Each row is a point on a landscape with many valleys, with its height.
A ball rolls from a point to whichever of its 2 nearest points has the largest drop for the distance, and stops where none of them is lower. Distance is the straight distance between rows; heights are no part of it.
fidoz: -3,-3,43,0,2,-14,6,-7,-54,10,84,-7,-9,-24,-62,-14,-18,51,14,-35,17,21,13,-21,45,-42,8,-6,-32,-9,-55,-18,7,-52,7,-48,2,-34,10,15,40,-31,-39,-4,84,-56,2,7,-47,23,-23  h=391
poz: -36,15,-57,-1,59,-14,15,-16,42,-62,-10,9,-3,35,-4,-15,-56,-4,12,73,55,3,-3,19,24,51,-26,-16,9,-29,27,41,11,33,-22,-12,-76,29,-23,-2,-47,1,15,-2,-66,47,77,1,6,-31,-28  h=249
poza: 15,40,22,30,-36,21,4,-5,18,-37,46,-36,25,-45,-3,-41,52,-12,-23,-17,7,-72,72,-55,75,2,-46,64,-23,82,6,9,-23,-64,-4,1,19,58,-9,-26,76,13,-13,-80,-6,-34,18,8,-18,13,40  h=576
Vavem: 35,38,31,14,-58,31,-16,4,4,48,-3,-20,4,-20,13,12,51,-1,-34,-23,-11,-50,14,0,49,-52,-4,-18,28,45,10,-2,-26,5,-21,-10,-3,-1,-9,39,15,-25,25,14,21,-40,-48,15,-42,-7,-2  h=405
nuvul: -7,40,-2,22,-12,-29,4,47,-10,-23,14,-6,8,6,-9,9,30,-20,3,-1,52,-44,45,-64,19,33,-39,69,-49,65,-4,-39,-2,-12,27,-27,-19,73,44,-69,45,35,-6,-93,-51,24,-2,39,31,11,-22  h=568
lafa: 29,-21,6,34,13,22,-34,14,30,19,-20,3,3,3,22,17,-10,-6,-4,-44,-33,4,6,-8,-25,-46,8,-65,31,5,37,-30,20,-25,17,-9,9,14,45,4,-11,-24,46,32,-15,-2,-39,-21,-5,-20,-31  h=295
Gazum: 28,-11,9,23,-94,16,-47,6,16,25,-21,-23,30,16,28,71,23,-67,-53,-54,-43,-19,23,-50,-13,-40,7,-14,12,41,20,-40,33,13,7,32,24,64,29,-20,64,32,58,9,-12,6,-32,10,34,6,21  h=694
Dob: 1,-73,2,49,-15,-3,-86,24,-6,18,-43,11,-8,43,15,16,1,13,-35,-48,-25,92,-42,-10,-39,-100,28,-3,4,13,17,1,30,-2,44,-9,-40,53,76,-37,12,-21,8,-45,-23,-1,-58,-30,38,6,-44  h=693
Novol: 20,4,-5,-15,-69,9,-2,-11,-19,-12,-35,-62,10,-24,-20,-5,54,-7,-53,1,29,-14,-38,15,18,-54,13,-8,58,-20,-24,-3,-8,51,-37,89,-25,3,-48,34,9,-13,16,61,29,5,15,16,25,50,88  h=567
suf: 31,59,61,0,-38,4,10,4,-24,44,6,12,-12,-52,24,6,72,26,-4,-30,-25,-98,29,-26,34,7,-3,50,-31,76,14,-19,-44,-46,-23,-19,15,14,9,2,36,-13,-27,-24,54,-58,-12,38,-43,2,10  h=483
Gaman: -11,14,73,2,51,-26,4,0,-37,41,80,19,-1,0,-36,3,-14,44,33,-18,-2,56,9,21,4,10,14,4,-83,-28,-67,-12,-5,-63,34,-64,35,-84,42,15,29,0,-72,12,94,-55,-21,-25,-53,27,-43  h=344
Mida: -19,5,-30,-36,-33,-14,56,-20,-4,-67,9,-23,7,14,-80,-32,-62,-27,8,50,64,14,2,13,32,19,-28,-22,-4,-74,-38,28,41,34,24,43,-24,-15,-91,10,-47,2,38,28,-12,54,71,26,-3,13,57  h=481
Sariv: 13,-43,-40,-2,45,16,-5,35,24,-14,-45,-16,-32,24,-15,-19,-42,5,7,-1,-44,61,-20,67,4,-25,27,-23,-2,-15,39,20,10,36,24,-6,-20,-15,75,1,-88,-87,8,-61,-13,21,-31,-24,29,0,-51  h=356
Siru: 58,5,-49,-5,30,-22,7,59,-3,-16,2,-36,1,12,-95,21,22,-49,-16,-62,-19,2,37,-4,-32,-55,-12,7,-42,-36,26,25,25,39,42,65,-38,-5,17,-14,-55,-98,75,-4,-64,57,-30,-18,1,-35,35  h=636
zuz: 26,-60,9,17,-22,-2,-11,17,18,-6,-8,7,-20,21,76,-21,4,18,-6,39,-37,48,-62,2,24,-18,47,17,35,-14,-41,34,-13,22,8,30,32,-16,32,-11,53,67,-23,-32,0,-30,-6,-58,39,32,-5  h=45
fot: -5,22,-48,-38,21,-27,46,6,44,-19,-49,12,7,36,44,60,-5,-94,25,42,-3,-20,-13,2,-12,31,-2,-8,-4,-30,34,4,-6,91,-40,61,13,37,-9,-24,-31,17,40,14,-70,75,1,24,21,3,23  h=261
nuf: 17,1,4,33,-82,36,-42,3,45,2,-36,-29,23,-29,64,7,27,-13,-58,-12,-5,-51,-14,-29,52,-29,6,-4,46,55,-38,-17,-1,6,-55,32,-35,97,0,5,66,55,11,-48,-29,-26,-1,-36,29,12,44  h=657
vege: -10,-80,7,-3,50,22,10,-31,23,-6,-11,-47,-47,-9,-1,-19,-63,35,25,-34,-20,42,-45,15,-48,-30,19,-25,35,-44,25,-21,52,2,39,-32,13,-9,18,20,-37,45,-49,56,27,0,2,18,42,14,3  h=355
koza: -10,-46,19,-36,-49,77,17,-87,4,-41,3,-42,2,-54,16,-11,19,3,-18,-20,-45,-81,37,-2,35,42,-43,36,4,76,1,27,-21,-25,-19,21,41,-22,-15,15,21,28,0,8,56,-58,50,41,-12,14,58  h=91
kezir: -56,-36,-26,29,-8,-16,-5,-24,3,-52,-10,10,7,41,37,8,21,-18,-12,52,42,29,-13,-22,-8,17,-11,24,29,-27,-62,23,19,45,-6,21,-23,60,-19,-21,60,71,12,-21,-40,43,28,-16,67,28,-12  h=485
relep: 4,79,-11,-9,2,-35,39,20,-5,-43,38,-23,-39,62,-77,-53,-1,-11,-9,73,23,4,57,10,43,-44,-36,47,-49,-35,-42,58,-25,27,10,70,-41,-25,3,-31,3,-68,14,-63,-47,20,-8,12,-45,-11,9  h=528
lakev: 60,1,-1,-5,-65,27,46,3,-46,11,-18,-49,-32,-38,-9,41,80,-4,5,-67,-76,-43,20,43,-1,-67,-9,16,15,28,10,-17,-21,33,10,64,52,-32,44,-3,-9,-43,0,8,63,-32,-3,37,12,16,50  h=734
rut: -48,-57,-1,21,87,16,-23,-27,76,-39,24,24,1,40,11,-6,-90,-5,38,47,14,79,-40,-4,-21,40,-1,-41,16,-52,23,-2,64,-61,11,-50,-18,38,6,17,-25,22,20,28,-10,-10,28,-63,16,3,-19  h=425
Sapa: -3,-14,45,-31,9,3,27,-11,-33,42,-36,41,9,-41,95,-13,3,57,-19,24,14,-15,-95,7,-41,41,43,30,28,9,-69,-14,-43,14,-43,-14,40,-22,-3,-5,52,78,-116,2,56,-31,-7,10,-4,45,21  h=419
karak: 43,53,28,-24,-21,18,18,-38,-34,21,33,-7,-1,-28,-11,-22,38,-9,-15,-16,-26,-77,68,-47,69,-11,-33,55,-56,69,-38,43,-51,-45,-12,9,33,-17,18,-12,74,-32,-42,-43,32,-62,9,25,-78,14,31  h=535
Nalot: -18,15,45,10,57,-17,25,9,-5,28,53,43,-17,12,3,-46,-43,65,17,44,32,43,15,26,49,32,17,-4,-26,-9,-52,13,-25,-69,0,-68,39,-59,27,7,13,-17,-67,-39,31,-32,-33,-47,-56,-8,-83  h=274
domil: 30,28,-6,6,-32,-19,36,44,-20,-15,-39,12,-27,-47,7,23,51,0,10,-35,9,-72,20,-27,1,37,0,104,-40,67,9,-59,-34,4,27,13,-9,35,49,-75,10,61,-48,-109,0,25,-21,50,67,28,-9  h=587
sek: -34,73,-15,-2,29,-61,49,41,-20,3,10,45,38,25,-33,47,43,-15,57,-16,53,-3,19,-47,-39,64,-27,12,-49,-24,11,-37,0,-9,18,-24,-9,15,-37,-46,-17,19,52,51,-21,42,5,33,6,-48,-40  h=326
dobu: -50,17,-19,-10,51,-13,-17,-16,20,-43,-10,39,-8,10,-7,-47,-69,34,-10,66,66,63,-13,28,30,32,2,-30,2,-57,0,42,14,-18,-21,-57,-91,-6,-53,24,-62,-45,20,7,-35,29,46,-11,7,-32,-68  h=319
mave: -7,-49,21,29,-67,27,-66,-10,27,10,-12,-2,27,-5,59,36,-6,-23,-44,-27,-4,-21,9,-78,-20,-27,2,-38,57,23,-2,-63,36,-8,-12,21,-23,104,1,-9,62,72,12,25,6,-16,0,-44,29,14,28  h=676
nuzal: 9,93,22,-21,-13,-9,12,-45,5,15,18,-2,13,5,-37,-33,-15,25,-17,-10,15,-53,43,7,-1,-10,-29,-40,-20,5,14,33,-33,-30,-33,5,24,-50,-87,61,-31,-57,22,106,-16,7,18,27,-97,-61,32  h=400
Gugo: -13,71,-18,-15,-28,-2,18,20,38,-10,-60,2,27,9,64,56,10,-73,-28,17,11,-62,0,-37,4,33,-7,1,20,26,41,-23,-20,58,-34,20,-1,40,3,-23,38,47,26,10,-54,37,8,31,33,-3,-24  h=373
gon: 30,-32,-49,34,-55,17,-33,17,-1,22,-47,-63,-6,7,-18,41,20,-11,-31,-45,-43,-27,-20,13,-79,-33,27,-3,61,63,94,-19,27,48,37,0,-45,19,36,-10,-53,-13,28,-42,-45,23,-9,39,81,-53,3  h=641
tevu: 1,-17,-51,-19,-41,15,26,-12,-32,-24,-28,-44,-19,-49,-42,-5,13,15,-28,-2,17,-10,-27,36,-1,-15,10,21,41,-13,-2,-6,8,57,12,57,-22,16,-38,11,-10,20,-21,2,34,25,25,64,62,29,49  h=541
Pezu: 43,-70,11,10,60,23,-25,32,32,21,-79,-20,-18,-2,12,-20,-45,8,-7,-35,-75,82,-39,71,-24,-56,53,-26,15,-33,58,-7,35,25,11,6,15,-29,60,13,-51,-30,-36,16,14,-16,-60,-19,24,29,-12  h=282
fanat: 24,68,-34,-22,44,2,43,13,29,-31,18,-34,-23,45,-32,-59,-44,-28,-13,50,-15,-11,65,36,56,-15,-38,-1,-11,-4,21,59,-18,39,1,60,-20,-39,11,14,-54,-95,0,-66,-57,37,-19,12,-57,-25,-2  h=484
pefu: -8,-7,4,58,3,18,-11,-2,14,-9,52,-54,-14,-13,-58,-13,-7,22,21,-30,-3,-26,43,-18,39,16,-42,-15,0,47,27,-17,37,-88,37,-58,-16,15,9,-16,10,1,6,-41,15,-14,-6,-4,-10,-26,-28  h=446
zov: 5,-64,18,0,-15,9,-3,-28,13,-26,69,13,-42,47,36,-48,-39,36,12,66,-10,55,-18,6,60,6,21,22,12,-32,-58,87,26,-11,-1,14,10,-54,-7,19,70,42,-1,-30,30,-23,14,-91,-4,24,-16  h=152
muko: 29,-48,-33,15,-80,-15,-23,37,8,-5,-39,-11,12,42,19,44,28,-84,-55,-31,-20,7,8,-28,19,-76,7,25,-10,30,-21,0,26,32,13,52,21,39,56,-65,55,10,27,-41,-56,14,-38,-11,48,-4,6  h=712
fafaf: -29,28,3,26,11,-1,-3,-3,-14,-5,60,-13,-21,24,-70,-32,-24,20,-10,22,67,-24,64,-31,63,-16,-40,-9,-22,6,-22,33,-5,-49,30,-21,-47,-1,-14,4,29,-37,1,-57,6,6,12,33,-40,-31,-31  h=490
puzu: -5,-25,13,69,-8,38,-34,12,9,23,15,-51,-36,-24,-32,1,-5,19,23,-69,-40,-13,23,15,-18,-35,-5,-21,26,45,77,-37,34,-35,46,-44,16,1,41,31,-48,-19,21,-17,16,-24,-36,21,19,-19,-16  h=381
ket: 32,18,-47,-30,45,3,16,29,43,-10,-38,-14,-20,35,7,-27,-40,-51,25,44,-54,38,11,47,25,3,4,0,7,-23,47,30,-7,72,-1,63,4,1,40,-8,-94,-78,17,-51,-60,32,-23,-17,1,-16,-4  h=421
Dil: -46,-20,10,-10,32,13,46,-15,0,-6,-16,-29,-2,-46,1,-13,-20,33,20,-41,16,25,-32,18,-65,59,-11,-2,22,-20,20,-54,17,2,12,-38,23,-24,-17,13,-34,69,-88,44,49,2,21,49,11,11,12  h=413
tosi: -26,24,20,1,4,-12,-33,-45,-9,37,37,34,10,9,22,-32,-32,29,-23,75,58,18,-5,2,52,14,20,-23,5,-2,-47,18,-8,-26,-33,-17,-14,-33,-61,37,29,-33,5,53,2,-34,6,-57,-64,-21,-17  h=271
fofu: -23,-24,3,17,32,4,17,29,-19,14,-26,11,-27,-12,29,-4,-3,36,-4,-21,10,42,-39,0,-42,7,33,21,24,-12,-46,-33,-27,3,40,-38,-10,19,37,-34,34,80,-94,-53,34,15,-36,28,61,34,-27  h=157
vibo: -13,32,7,-12,-14,-56,-15,17,-20,42,55,66,33,57,4,60,54,-22,56,-8,13,3,5,-42,-9,-3,11,-12,-50,-16,-59,-26,9,-16,18,-18,33,-13,-17,-27,43,4,56,80,41,-21,-31,-66,-50,-13,-12  h=369
Subet: 43,2,-19,37,-50,7,-38,-2,12,-38,29,-92,-26,5,-47,12,24,-29,-55,-27,-9,-31,15,19,21,-91,-30,0,33,18,22,25,8,41,-15,86,-22,13,-22,21,-4,-20,53,49,-20,11,-2,8,4,3,90  h=592
viguv: 44,-30,10,-6,26,15,-54,-3,57,6,-31,3,-19,8,46,-33,-34,-4,-23,-4,-67,32,-30,38,22,-61,36,-40,50,-1,22,13,15,18,-11,7,33,-35,48,31,-14,-28,17,13,0,-27,-44,-47,-26,28,-15  h=191
bonip: 9,-45,42,29,28,3,-21,11,22,6,-18,3,-2,-13,84,7,-34,11,-36,-32,-25,18,-44,-9,20,-1,6,27,44,26,-32,-34,-13,-16,-14,-19,29,28,48,-15,39,79,-52,-34,23,-37,-45,-22,19,22,-13  h=194
Zuba: 51,-11,-34,33,-23,-20,-20,7,-22,-7,31,-46,-2,38,-91,55,7,-53,-20,-57,-17,-9,31,-25,-39,-59,-24,-13,-22,-14,28,17,43,13,37,59,-17,33,-18,-17,1,-44,76,30,-61,37,4,2,15,-12,70  h=616
zan: 40,31,-44,-41,52,-37,63,29,1,-10,29,-7,5,20,-103,-4,3,-26,66,-4,-28,-3,57,17,-1,-11,-6,7,-40,-75,15,42,15,17,47,64,1,-29,-16,4,-80,-85,34,-24,-14,50,-14,-4,-18,-17,52  h=658
varu: -47,34,20,52,-23,37,-38,-2,-21,-15,-14,-29,14,-95,13,14,-4,29,41,-8,76,-64,-28,46,-50,91,-45,10,57,34,99,-62,-11,-49,-21,-62,8,9,-54,-12,-50,54,-37,-16,15,-13,38,65,46,-47,13  h=518
keka: 0,31,31,-21,0,16,-40,-22,-1,32,6,-13,23,-30,19,-11,-12,17,-23,12,21,-24,11,1,29,-14,4,-59,8,18,3,-12,7,-15,-30,-35,-2,-40,-44,49,-27,-38,24,70,3,-27,-4,-6,-53,-23,-24  h=333
Sutu: -6,66,18,8,20,-76,11,34,-41,1,80,68,32,80,-46,29,44,-17,74,12,48,1,53,-61,2,30,-9,0,-99,-51,-40,-17,-7,-49,43,-36,28,-1,2,-57,50,-17,17,52,6,13,-10,-40,-40,-1,-59  h=301
bovir: -4,8,-32,-3,10,19,-32,-15,50,5,-36,12,26,-16,27,51,-17,-45,-26,-4,13,-30,-42,-4,-47,3,-5,-74,35,-23,71,-12,32,43,-18,15,-58,29,-40,32,-52,13,60,85,-59,59,34,1,16,-46,24  h=569
gudi: -19,18,-38,-27,44,-34,77,51,0,-18,-8,53,14,16,-69,48,6,-12,75,-15,8,35,8,-16,-68,62,-19,4,-33,-65,31,-19,7,-8,17,-11,3,1,-37,-13,-69,-32,39,46,-39,63,14,20,26,-46,10  h=409
raf: 19,-53,47,-27,-20,70,27,-68,-73,-3,48,-6,-20,-111,-46,-26,1,34,10,-23,-43,-62,29,10,-18,8,-54,59,-53,27,-31,33,-26,-97,-2,-16,57,-66,-12,38,11,-8,-43,-8,114,-89,56,38,-47,33,39  h=330
mutuk: 4,11,17,17,-15,33,-4,-18,31,-37,-5,-55,4,-51,1,-37,0,2,-71,1,19,-64,33,-14,60,4,-32,27,24,54,24,21,-19,-38,-29,7,-22,26,-13,8,-7,-3,5,-78,-35,-14,39,24,-4,-7,42  h=609
Fivet: 26,18,-20,-37,4,8,53,-18,14,-18,19,-67,-2,-5,-73,-30,9,-23,38,-13,-78,-30,47,50,-6,-21,-22,-11,-23,-10,76,18,15,27,22,44,26,-48,-14,16,-89,-53,56,12,-10,8,19,27,-12,-17,41  h=681
voze: 42,-40,21,-24,-38,-4,45,-18,-46,1,-1,-11,1,-11,-15,44,20,24,24,-74,-91,-11,7,25,-4,-62,-16,10,-15,0,-26,8,21,15,13,23,66,-32,17,4,13,-5,-9,43,96,-50,-8,16,-13,29,42  h=750
Mor: -33,-26,-51,28,97,-30,-43,18,17,-5,-2,61,28,41,11,7,-6,-7,36,6,25,56,-53,23,-31,29,3,-42,-5,-77,29,52,11,28,-6,-3,-97,34,-5,3,-70,-44,60,-9,-71,64,0,-47,7,-35,-9  h=510
tak: -28,-63,22,18,58,-10,9,-1,14,-24,44,-10,-31,14,-55,-23,-36,51,19,-27,5,93,-38,27,-24,-15,20,-29,-12,-79,-25,-7,10,-23,34,-33,28,-28,11,6,-20,25,-55,10,46,-7,6,1,-3,26,-15  h=397
buf: -13,-34,8,57,77,-7,-6,45,13,21,-5,21,-24,36,-22,14,-37,36,38,-48,-7,93,-16,27,-54,-35,32,-43,-24,-63,14,-27,1,-30,45,-56,-15,-13,39,6,-29,-40,-9,-9,13,6,-31,-29,-8,-2,-53  h=412
tupa: 28,52,19,-15,-27,-29,57,39,-35,29,-54,31,0,-41,50,20,44,16,1,-6,11,-47,-16,-12,27,43,20,81,-48,23,-53,-40,-43,2,-38,13,23,22,27,-46,34,61,-60,-67,19,-4,-18,25,18,33,-1  h=529
mamen: 33,-49,5,40,-30,-1,-77,35,2,15,-20,13,44,82,23,24,14,-40,-52,-27,-18,59,-17,-2,-24,-59,26,-8,12,-12,-16,33,33,24,29,47,-24,47,23,-27,38,-22,74,-38,-47,4,-41,-53,18,7,-29  h=707
Kavom: 15,41,35,-46,31,-2,-22,25,-34,88,27,70,8,15,47,-34,15,27,1,68,-21,7,17,26,19,7,34,3,-18,36,-45,30,-40,-37,-55,-25,53,-86,30,47,33,-82,-8,30,15,-60,-13,-60,-89,-12,-74  h=278
Zesas: -22,41,-12,-13,-34,-6,28,18,8,10,-70,34,-1,-12,87,47,24,-38,-6,-1,-8,-16,-30,-13,10,36,18,27,4,31,-9,-30,-44,52,-19,-6,35,24,39,-41,24,87,-49,-24,10,17,-35,29,56,3,-21  h=463
mov: -20,4,-20,37,-38,22,-37,-4,32,35,-46,-39,2,10,30,61,4,-48,-13,-20,-27,-77,-22,0,-67,8,10,-35,52,53,99,-44,26,48,2,2,-1,29,7,11,-39,52,56,41,-67,41,15,31,44,-60,-5  h=604
kivi: 35,88,17,-21,34,-32,-8,46,3,76,5,98,25,31,62,0,2,1,23,54,-10,2,-3,26,33,11,39,-20,-15,-6,-10,25,-56,18,-36,12,31,-78,4,-7,3,-38,13,18,-23,-7,-52,-57,-57,-33,-58  h=372
kazak: -25,-70,-7,-45,-18,29,-18,-107,21,-48,20,-17,-8,-33,34,-21,-28,-15,-32,19,-33,-22,4,-13,21,30,-5,-26,19,47,-31,14,4,-16,-44,11,47,40,-17,41,36,45,5,37,22,-47,47,-13,-31,41,62  h=216
Fupa: -35,81,14,15,-16,-49,9,45,-28,-3,31,36,37,30,-15,23,54,-18,29,25,83,-25,53,-63,20,25,-33,13,-58,-22,-47,-46,-30,-9,2,-29,-32,37,-45,-52,52,19,25,19,-35,19,-20,4,-14,-6,-56  h=182
sese: -13,20,-13,-47,-29,-8,20,-45,-2,-32,22,-34,5,36,-50,-19,-29,-16,-12,21,18,-13,38,7,24,13,-16,-17,-15,-2,-21,14,-14,10,-5,9,1,-26,-85,21,-13,-14,29,48,-17,11,19,37,-51,-2,58  h=450
mutar: -31,-45,16,16,1,5,7,-33,-23,-28,62,-23,-37,-20,-76,-23,-11,57,45,-34,43,39,1,-7,-12,3,-9,7,21,-62,-33,-25,45,-55,40,-62,3,-11,-30,2,8,23,-35,13,78,-27,21,4,12,30,0  h=429
barug: -14,-75,-24,-14,67,35,-33,-34,35,-55,-12,-13,-17,-17,16,-42,-61,9,3,15,-5,67,-55,15,-12,-25,45,-60,53,-63,36,-3,65,-5,-9,-27,10,13,-9,39,-40,35,-14,46,4,15,43,-38,28,34,6  h=392
rur: -28,-10,32,-64,13,9,27,-27,-20,27,-43,30,-2,-66,74,-16,-28,29,-32,36,-18,-12,-31,20,-15,78,19,33,-1,42,-22,-9,-48,-15,-69,-33,47,-54,-13,19,2,45,-114,-17,43,-51,38,31,-20,47,-2  h=363
lom: -15,-13,-46,20,-40,-27,2,10,-17,-49,-11,-7,-1,17,-11,-6,36,-29,-19,30,57,-12,28,-44,-1,-18,-42,70,-4,35,-43,-17,4,48,-12,1,-39,74,17,-40,44,32,8,-66,-64,62,0,37,45,34,-3  h=522
zar: 11,-20,14,9,-65,41,-23,-29,50,-19,-19,-63,11,-30,28,-7,12,-46,-53,-23,-29,-70,16,-6,54,-28,-11,7,32,100,33,13,-14,3,-25,56,0,64,12,37,28,23,15,-48,-32,-19,14,16,14,9,70  h=635
goz: 18,-35,-42,16,-18,-1,-13,40,-21,23,-73,-11,-15,25,-5,6,35,3,-12,-46,-32,58,-46,4,-63,-50,27,41,16,45,38,-10,19,66,26,1,-43,40,79,-12,-8,-3,-5,-70,-26,45,-39,17,65,-6,-2  h=671
nev: -4,-18,33,-40,-2,-1,-7,-31,-16,31,89,48,7,31,19,-50,-38,35,30,77,0,34,-18,-12,19,40,19,1,-11,-28,-57,86,15,-36,9,5,36,-73,-39,35,39,-25,9,45,10,-38,29,-87,-64,-2,-5  h=215
romos: -10,49,-48,-33,19,-28,13,-3,35,-24,-66,16,-2,6,29,22,-19,-27,-15,75,37,0,-31,37,9,34,0,-10,19,-43,33,25,-24,95,-47,32,-51,-1,-67,-2,-60,-12,23,9,-57,70,51,43,25,-35,14  h=112
Nuz: 28,-30,25,-24,-54,84,51,-49,-45,11,-2,-6,-11,-83,1,7,65,9,2,-26,-55,-105,6,18,-28,36,-42,68,-38,57,-18,6,-73,-41,-25,38,64,-55,-25,23,5,11,-55,-2,95,-70,39,69,-7,28,67  h=245
vure: -35,31,-15,9,19,-31,30,19,-14,-23,52,10,-33,60,-67,-29,-23,20,27,79,64,51,40,-11,47,10,-15,13,-33,-37,-75,50,-15,-22,24,-15,-47,-31,-17,-30,12,-37,5,-59,-39,39,21,-11,-18,-2,-43  h=521
Govi: 25,-46,-59,-7,59,-9,-20,9,16,4,-49,25,29,2,-5,17,0,-18,-5,-13,4,27,-44,21,-70,-29,42,-64,27,-65,48,-7,32,39,4,27,-58,24,-11,35,-60,-29,68,39,-48,59,3,-38,31,-25,24  h=542
favag: 9,19,43,-5,27,1,-23,11,-1,66,30,59,-17,16,67,-57,-25,54,-20,53,-26,8,12,12,77,2,20,20,2,57,-48,35,-22,-41,-13,-29,42,-53,57,38,37,-12,-56,-36,11,-73,-38,-57,-52,4,-54  h=165
bovuv: -36,47,39,-19,-9,-19,-21,-24,-9,59,30,74,47,16,43,40,4,-9,4,10,-19,-9,-5,-32,-10,39,6,-25,-33,41,-25,-30,-5,-49,-15,-36,59,-25,1,-2,48,20,18,93,30,-46,-32,-56,-52,4,-32  h=426
ninu: -22,23,-50,-2,86,-35,16,29,11,-29,3,88,60,10,-32,30,0,11,78,-22,31,30,-9,1,-57,69,-21,-19,-38,-58,30,1,3,-1,-25,-7,-82,29,-19,-3,-104,-85,63,13,-87,78,15,-14,22,-52,7  h=467
rizut: -1,83,17,-5,-21,-50,-23,12,-31,39,53,70,24,24,40,-26,38,15,10,89,59,11,-10,8,34,26,36,10,-17,-39,-46,15,-60,20,-21,-3,5,-53,-40,-2,64,-7,24,20,-13,-9,-13,-38,-38,-16,-61  h=345
fibad: -54,-26,17,-69,6,35,12,-76,19,-24,-18,-10,6,-37,78,-31,-48,3,-14,38,-11,-45,-17,-29,51,76,-12,7,30,61,-19,12,-20,-29,-56,-39,37,-8,-8,36,28,73,-48,-20,19,-36,51,-6,-21,27,17  h=288
kamu: -31,-6,39,-23,-29,11,-51,-32,39,11,7,35,54,-3,48,23,31,-43,-16,-24,-44,-32,23,-70,-21,45,-25,-23,8,86,1,-38,19,-29,-13,-41,46,48,5,0,87,43,12,67,42,-45,-31,-59,-54,14,-10  h=476
tazu: 5,21,-51,-37,-62,-25,43,-4,-61,-52,-2,-62,-10,-4,-91,-4,40,-3,2,26,57,10,13,39,-25,-13,-19,-10,16,-66,-19,13,3,61,-1,50,-41,-30,-80,-8,-35,-31,16,32,16,46,58,67,35,20,57  h=509
memum: 58,8,-27,1,-25,10,47,1,-5,7,-59,-55,-28,-20,-15,-7,37,-40,34,-49,-115,-27,25,58,-17,-36,13,10,-10,11,87,1,-1,75,1,65,69,-39,39,13,-87,-30,8,-18,22,4,-5,26,19,6,32  h=708
feb: -26,25,-15,-28,36,-16,-38,-21,-3,1,-37,45,0,-28,-9,-58,-66,54,5,40,89,55,-27,51,27,26,12,-53,32,-43,6,-13,-13,-4,-47,-79,-42,-55,-77,10,-41,-54,-22,35,-5,-12,7,19,30,-42,-68  h=376
movo: -38,-26,2,42,-13,23,-1,6,-22,-21,2,-34,-17,-98,-1,7,-10,54,12,-7,49,-23,-28,-9,-48,72,-11,24,56,8,44,-62,11,-37,24,-43,-19,37,-4,-8,-15,77,-70,-15,26,-1,18,58,54,2,18  h=468
par: -45,-67,-10,17,42,1,-28,-13,24,-54,10,34,-1,51,48,-10,-37,-21,20,84,27,74,-52,-7,-14,34,20,-25,42,-60,5,41,46,13,13,-4,-56,66,-12,-6,-3,64,26,-8,-25,43,55,-44,51,22,-24  h=455
taso: -1,-26,26,34,43,-14,36,61,-33,62,-40,-5,-2,16,24,36,26,41,4,-39,8,69,-50,-3,-97,-20,65,-9,0,-39,-10,-40,-20,21,49,-26,10,-4,43,-41,12,44,-99,11,39,38,-68,43,34,2,-26  h=272
zavov: 24,-31,13,29,34,-17,-1,63,-35,63,-38,39,2,29,-20,40,26,16,5,-93,-25,68,-40,0,-101,-51,43,-27,-35,-47,7,-40,13,12,54,-22,-6,2,62,-46,-24,-3,-18,-3,12,21,-58,-2,12,-22,-61  h=352
rel: -15,-1,40,-28,-18,25,-6,-52,-39,29,61,-7,7,-57,-46,-7,19,32,24,-41,-1,-57,53,-28,13,12,-28,13,-35,19,-21,-17,-17,-91,-1,-47,32,-39,-14,38,51,-38,-15,42,74,-81,20,8,-64,19,15  h=384

For each start below, name the point where the ball stops.
muko: zuz
Fivet: zuz
Mida: zuz
goz: Fupa
karak: zuz
nuvul: vege
